Each scene shows the same named points in several views. A view is turned or mirrored, and shifted as a whole, has a little noise and may leave points out.

Scene 1
View 1
z_929: [ 15 -31 -17  19   4  15 -29   4 -17  11  33  -8  -8 -13   8  -3  32  10
  17 -44]
z_617: [-10 -11  13  24  -2  -5   9  19  -3  -1  11  -1 -10  -3  -9 -18  -1  -2
  -9 -11]
z_427: [-20 -20 -12   7   8 -11  -6   7 -12  14  22 -16 -16  -8  -3 -10  20  10
 -14 -21]
z_517: [ 25 -11  37  51 -17  21  10  31   3 -22   1  18   1  -2  -9 -26 -15 -14
  14 -13]
z_263: [ -8 -17  -2  21   1   1  -2  13  -4   2  11 -11 -13  -4  -2 -18   6   5
 -18 -13]
z_301: [ -6 -18  -7  20  -1   3  -6  11  -3   3  10 -15 -12  -3  -1 -18   6   7
 -25 -11]
z_771: [-15  -9  23  22   0 -14  17  23  -8   2  16   8 -10  -6 -15 -15   2  -6
   7 -15]
z_891: [-30 -11   9   9   8 -24  14  16 -12  13  22  -2 -16  -8 -14 -11  12   1
  -2 -16]
z_591: [-30  -3  25  19   1 -24  28  25  -4   3  10   5 -14  -3 -18 -20  -5  -7
  -7  -4]
z_254: [-17 -19  -2  10   9 -13  -2  11 -15  15  28  -5 -13 -10  -7  -7  20   5
   5 -27]
z_157: [ -1 -12  15  30  -6   4   6  21  -1  -5   9   2  -8  -3  -8 -20  -3  -3
  -5 -12]
z_511: [-15 -10  18  20   2 -13  13  21  -8   3  17   4 -11  -7 -13 -15   4  -4
   4 -16]
z_3: [-12 -16  -3  19   0  -2   0  13  -4   4  11 -11 -13  -4  -4 -18   5   5
 -22 -10]
z_119: [  2  -3  44  41 -11  -1  25  34   1 -15   3  20  -3  -2 -17 -24 -16 -17
  12  -7]
z_44: [-36 -11  -4   8   7 -22  11  11  -5  12  13 -16 -19  -2  -9 -17   5   8
 -34  -3]
View 2
z_157: [ 15 -19 -21  -3 -12  14   0  -8  -5   8 -13   3 -17   3   4   6  20 -16
   6  -2]
z_301: [  7 -13 -10  -7 -19   8   8 -18   1  25 -19 -13 -30 -16  -6   1  17 -17
  -3  -6]
z_517: [ 32 -25 -41  12  -1  14  -9 -11  -9 -11 -10  31 -10  23  17  -2  16 -10
  26  -9]
z_929: [-15  30 -33  14  -4   4 -10  -2  -4  29 -28 -22 -56 -32   4   3   5   1
  26 -10]
z_511: [  6 -14 -13 -10 -14  20  -2   5  -6  10 -14  -8 -13  -1   0  20  25 -18
  -2  11]
z_591: [ 14 -29  -6 -19 -18  25   1   7  -8   4 -10  -5   0  10  -1  25  33 -24
 -12  19]
z_3: [  7 -15  -8 -10 -20  11   9 -14  -1  22 -17 -14 -26 -13  -6   6  19 -19
  -5  -1]
z_254: [-10   6 -13  -8 -12  17  -5  11  -6  20 -20 -25 -29 -17  -2  21  22 -13
   2  12]
z_891: [ -3  -9  -4 -17 -17  23  -2  13  -8  15 -16 -22 -15  -8  -4  27  29 -20
 -10  20]
z_263: [  7 -13 -11  -7 -17  11   6 -14  -1  22 -17 -12 -26 -13  -4   5  18 -17
  -2  -3]
View 3
z_263: [  5  -6  -9  -2   1  12   4  -5   7   6   5  -6   5 -11 -11 -13   5 -10
  -9  10]
z_427: [  2  -7  -7   6   0   8   4   0   7  17   7 -24   2 -14   2  -3  -6 -22
   5  21]
z_3: [  5  -1  -5   1   4  11   2  -4   9   2   7  -6   4  -7 -12 -12   8 -10
  -9  13]
z_617: [ -2   3  -8   3   3   8  -6   1   4  -9  12   2  -1  -7 -13 -16  12  -4
 -13  11]
z_157: [ -2  -1 -14   0  -1   6  -7   0  -1 -12   9   8  -1 -10 -16 -21  14   1
 -19   5]
z_511: [ -9   5  -7   8   2   2 -12   7   1 -11  14  -3  -5  -6  -8 -14   9  -8
  -7  18]
z_517: [ -9  -4 -32  -5  -8   3 -17   1 -13 -32   8  33  -6 -18 -26 -39  27  21
 -37 -13]
z_44: [  8   9  12   6  14  13   5  -2  19   6  13 -18   6   4 -11   0   5 -21
   2  29]
z_254: [-10  -5 -14  10  -5   0  -7   7  -2   8  10 -20  -7 -17   7  -7  -7 -18
   4  22]
z_891: [-10   9   1  14   5   2 -13   9   4  -5  18 -15  -6  -4   0  -4   1 -18
   4  29]
z_119: [-14  11 -15   4   2   1 -25   9  -8 -41  18  27 -10  -4 -25 -30  28  14
 -28   3]
z_929: [ -8 -30 -42   1 -24  -1   2  -1 -15  26  -3 -20  -6 -42  15 -17 -17 -14
  -1   0]
z_591: [ -9  19   6  11  12   4 -16   9   7 -23  21   2  -5   6 -17 -11  17  -7
  -8  25]
z_301: [ 10  -8  -9  -3   1  13  10  -8  10  10   3  -8   7 -12 -11 -12   5 -11
  -9   8]
z_771: [-14   8  -8  10   2   1 -18  10  -2 -19  17   2  -9  -6  -9 -15  11  -4
  -9  18]
View 4
z_891: [  2  18  12  -2   4   6   4   3  27 -26 -37   7  13  -5  16   3  16 -22
   9 -25]
z_3: [  8  -3  22   7  10   5  -5   3  29   2 -26   2   7  -5  20   3  -2  -3
   8 -24]
z_427: [ -2   2  32  -2   0   2  -8  10  32  -9 -41  -5  18  -1  24   2   8  -9
  -4 -28]
z_511: [  8   8  11   7  11  11  10  -1  23 -20 -21   9   7 -10  16  -1  10 -18
  10 -23]
z_617: [ 12   1  11  12  14  11   8  -3  24  -9 -15   8   4 -10  17  -1   2 -11
  12 -23]
z_929: [ -8 -23  55  14   1  17  10   9  30 -14 -19 -22  26  -4  45 -20  13 -12
 -34 -39]
z_44: [  5  15  13  -6   5  -4 -15   6  31  -3 -46   8   8  -1  11  14   2  -6
  19 -21]
z_591: [ 14  20  -6   3  14   9  10  -5  21 -22 -24  20   1 -12   6   6   8 -20
  26 -18]
z_517: [ 25 -18   3  38  29  28  36 -17  13 -10  29  11  -9 -23  21 -18  -3 -11
  10 -23]
z_771: [ 10  10   6  10  13  14  17  -5  21 -26 -15  12   5 -13  16  -4  11 -23
  12 -23]
z_301: [  7  -9  27   9   9   6  -6   3  30   7 -24  -1   6  -5  22   1  -4   1
   4 -25]
z_254: [ -3   4  29   1   2   9   5   6  29 -23 -34  -4  20  -4  26  -5  17 -20
  -8 -30]
z_119: [ 24   2 -10  27  27  23  33 -16  13 -22  14  21  -9 -22  11  -9   4 -20
  22 -18]

In a view up to two points have been moved. Name them for each view, in the order of its rows, or write -.
view 1: z_511
view 2: z_929
view 3: z_3
view 4: -

Scene 2
View 1
z_964: [ 11  -1  -1  17  22   8 -16 -20  17   8  38  -5 -31  10   0   9  35  21
   0   3]
z_532: [  8   8  -4   8  14   7  -4 -20   9   9  31  -4 -23  18  -2   0  16  29
  -4   4]
z_738: [ 11  17  -6  10  15  12  -2 -23  11  14  32  -5 -27  23  -3   0  13  30
  -1   3]
z_656: [  6  -8   1   8  29  14 -10 -15  12  11  43  -9 -34  10   5  12  34  22
   3   5]
z_977: [-20 -25   4 -15 -18 -19   4   6 -19 -18  -3  -4  26  -3   7 -16  -4  35
 -18   3]
z_767: [ -8 -18   3  10 -18 -26 -13  -2  -5 -24   2   2  22  -9   1 -12  12  25
 -20   0]
z_794: [ 17  15  -6  21  22  12 -12 -26  20  14  41  -4 -36  19  -5   6  27  23
   1   3]
z_893: [ -8   1  -3 -23  15  21  19  -9  -9  19  26 -15 -21  29   8  -5  -5  42
  -2   9]
z_618: [ -4  10  -5  -8  -5   2  10 -13  -7   5  12  -5  -2  21   0 -14 -10  40
 -11   4]
z_440: [  3  20  -7   7 -16 -10   4 -17  -2  -3   4   1   6  19  -6 -19 -13  37
 -16   1]
z_847: [ -1  -9   1   9  -4 -12  -9  -9   1 -10  16  -1   3   2   0  -6  14  26
 -12   1]
z_331: [ -4   1  -2  -4  -1   0   4 -10  -5   1  15  -5  -3  14   2  -9   1  35
  -9   4]
z_750: [  1 -17   2   5  22   7 -10 -10   8   4  37  -8 -24   5   7   9  33  23
  -1   4]
View 2
z_767: [-22  32  -4  40   7 -15  -1  21  13 -18 -23 -15  -5 -28 -16 -25  -8 -14
  24  11]
z_656: [ 32   7   2  24  13  17  -4   4 -22  -9  29  -4  -2   6  -8   3   0  22
  10  18]
z_618: [ 15  20   9  12 -14 -16   7  12  19   6   0 -19  -7  -9  -3  -5  -2  -8
  21   8]
z_331: [ 15  19   8  16  -8 -11   6  10  13   1   1 -17  -6  -9  -4  -7  -3  -7
  20   9]
z_794: [ 30   1  -9  26   0   1 -10  14 -16   3  34  -2  -5  10  -8  13   2  34
  14   4]
z_964: [ 23   6  -7  30   9   9  -8  11 -21  -8  28  -2  -4   4 -11   5   0  27
  12  12]
z_847: [ -1  22  -1  32   5  -8  -2  16   4 -11  -4 -12  -4 -15 -12 -14  -5  -1
  20  11]
z_893: [ 41  15  23  -6 -14   0  14  -3  12  10  15 -21  -5   4   4   3   0  -8
  14  17]
z_440: [  3  18  -3  20 -20 -32   1  22  26  12  -7 -19  -9 -13  -6  -4  -2  -4
  27  -4]
z_738: [29  4 -2 17 -9 -6 -4 13 -3  8 25 -9 -6  6 -5 11  2 19 16  3]
View 3
z_738: [ -8 -18  14  16 -16 -30  -8  19   8 -13  -5  23   6  23  21   7  35 -10
   0  -6]
z_618: [-21  -8  17  36 -29  -7   7   7  -7  -2  -3  11  -7   9   6   7  32  -5
  27  -8]
z_794: [ -1 -18  12   7  -5 -38 -15  28  16 -14  -5  23  13  29  29   5  35  -9
 -15  -3]
z_977: [-32  13  18  50 -11  16  20  -1  -8  25   3 -27  -4  -5  -1   1  17  12
  35  -3]
z_750: [-10  -2   7  12   9 -25  -3  14  11   9 -15   1  13  21  22   1  28   3
 -17  10]
z_893: [-21 -10   4  25 -24 -16  10  -3 -11   4 -30  21  -8  14   4   7  39  -7
  10   9]
z_656: [ -6  -9   6   7   6 -34  -9  18  12   3 -18  11  13  26  25   2  32  -2
 -23  10]
z_331: [-20  -4  15  33 -17  -8   6   8  -2   3  -5   4  -2  10   9   4  29  -2
  18  -5]
z_532: [ -9 -13  13  18 -10 -26  -7  19   9  -6  -5  15   8  21  21   5  32  -5
  -2  -4]
z_847: [-18   2  19  33  -2  -6   2  15   7   8   9 -12   7   9  15   2  20   6
  13  -7]
z_964: [ -2 -11  13   9   8 -33 -14  27  18  -5   0   9  18  27  30   2  28  -1
 -17  -2]
View 4
z_847: [ 12   2   9  28 -22 -13  17 -11 -20  11   5  14  10   6   1  20  11  15
  -3 -13]
z_750: [ -2  -9   3   1 -12 -10  10  18 -19  10   8   8  -4   9  15  24  29  -6
  -2 -12]
z_656: [ -5  -9   1 -10 -12  -8  11  25 -20   9  13   9 -12   5  26  19  31 -10
  -7 -12]
z_618: [ 23   2  13  13 -25  -7  30 -16  -4   9  18  12   9 -12   0  -8  10  22
  14   0]
z_532: [  7   0   4  -2 -20  -5  22   5 -17   9  18  13  -8  -7  22   3  20   5
  -6  -9]
z_767: [ 17   6  13  52 -24 -17  16 -27 -23  12  -5  15  24  14 -13  29   3  26
  -3 -16]
z_964: [ -4  -2   0  -3 -16  -8  15  18 -25  10  14  11 -13   3  31  17  25  -6
 -18 -16]
z_893: [ 16 -10  10 -14 -17  -4  25   5   7   7  21   7   2 -12   3 -12  25   8
  32   8]
z_977: [ 25  -2  17  45 -20 -16  17 -30  -7  13  -4  12  33  11 -30  21   7  29
  25  -3]
z_440: [ 26  12  14  26 -30  -7  33 -29 -12  10  19  17  10 -13   4  -9   1  31
  -1  -6]
z_331: [ 17   0  11  15 -22  -8  25 -11  -8   9  14  12   8  -4   1   2  14  18
  12  -3]
z_738: [  6   2   5  -5 -20  -5  25   7 -18   8  21  12 -12  -8  28  -1  19   4
 -11 -10]
z_794: [ -1   2   0 -11 -19  -4  22  17 -23   9  22  13 -20  -7  39   4  23  -4
 -20 -15]

In a view up to two points have been moved. Name them for each view, in the order of its rows, or write -.
view 1: -
view 2: z_618
view 3: z_893, z_964
view 4: z_738
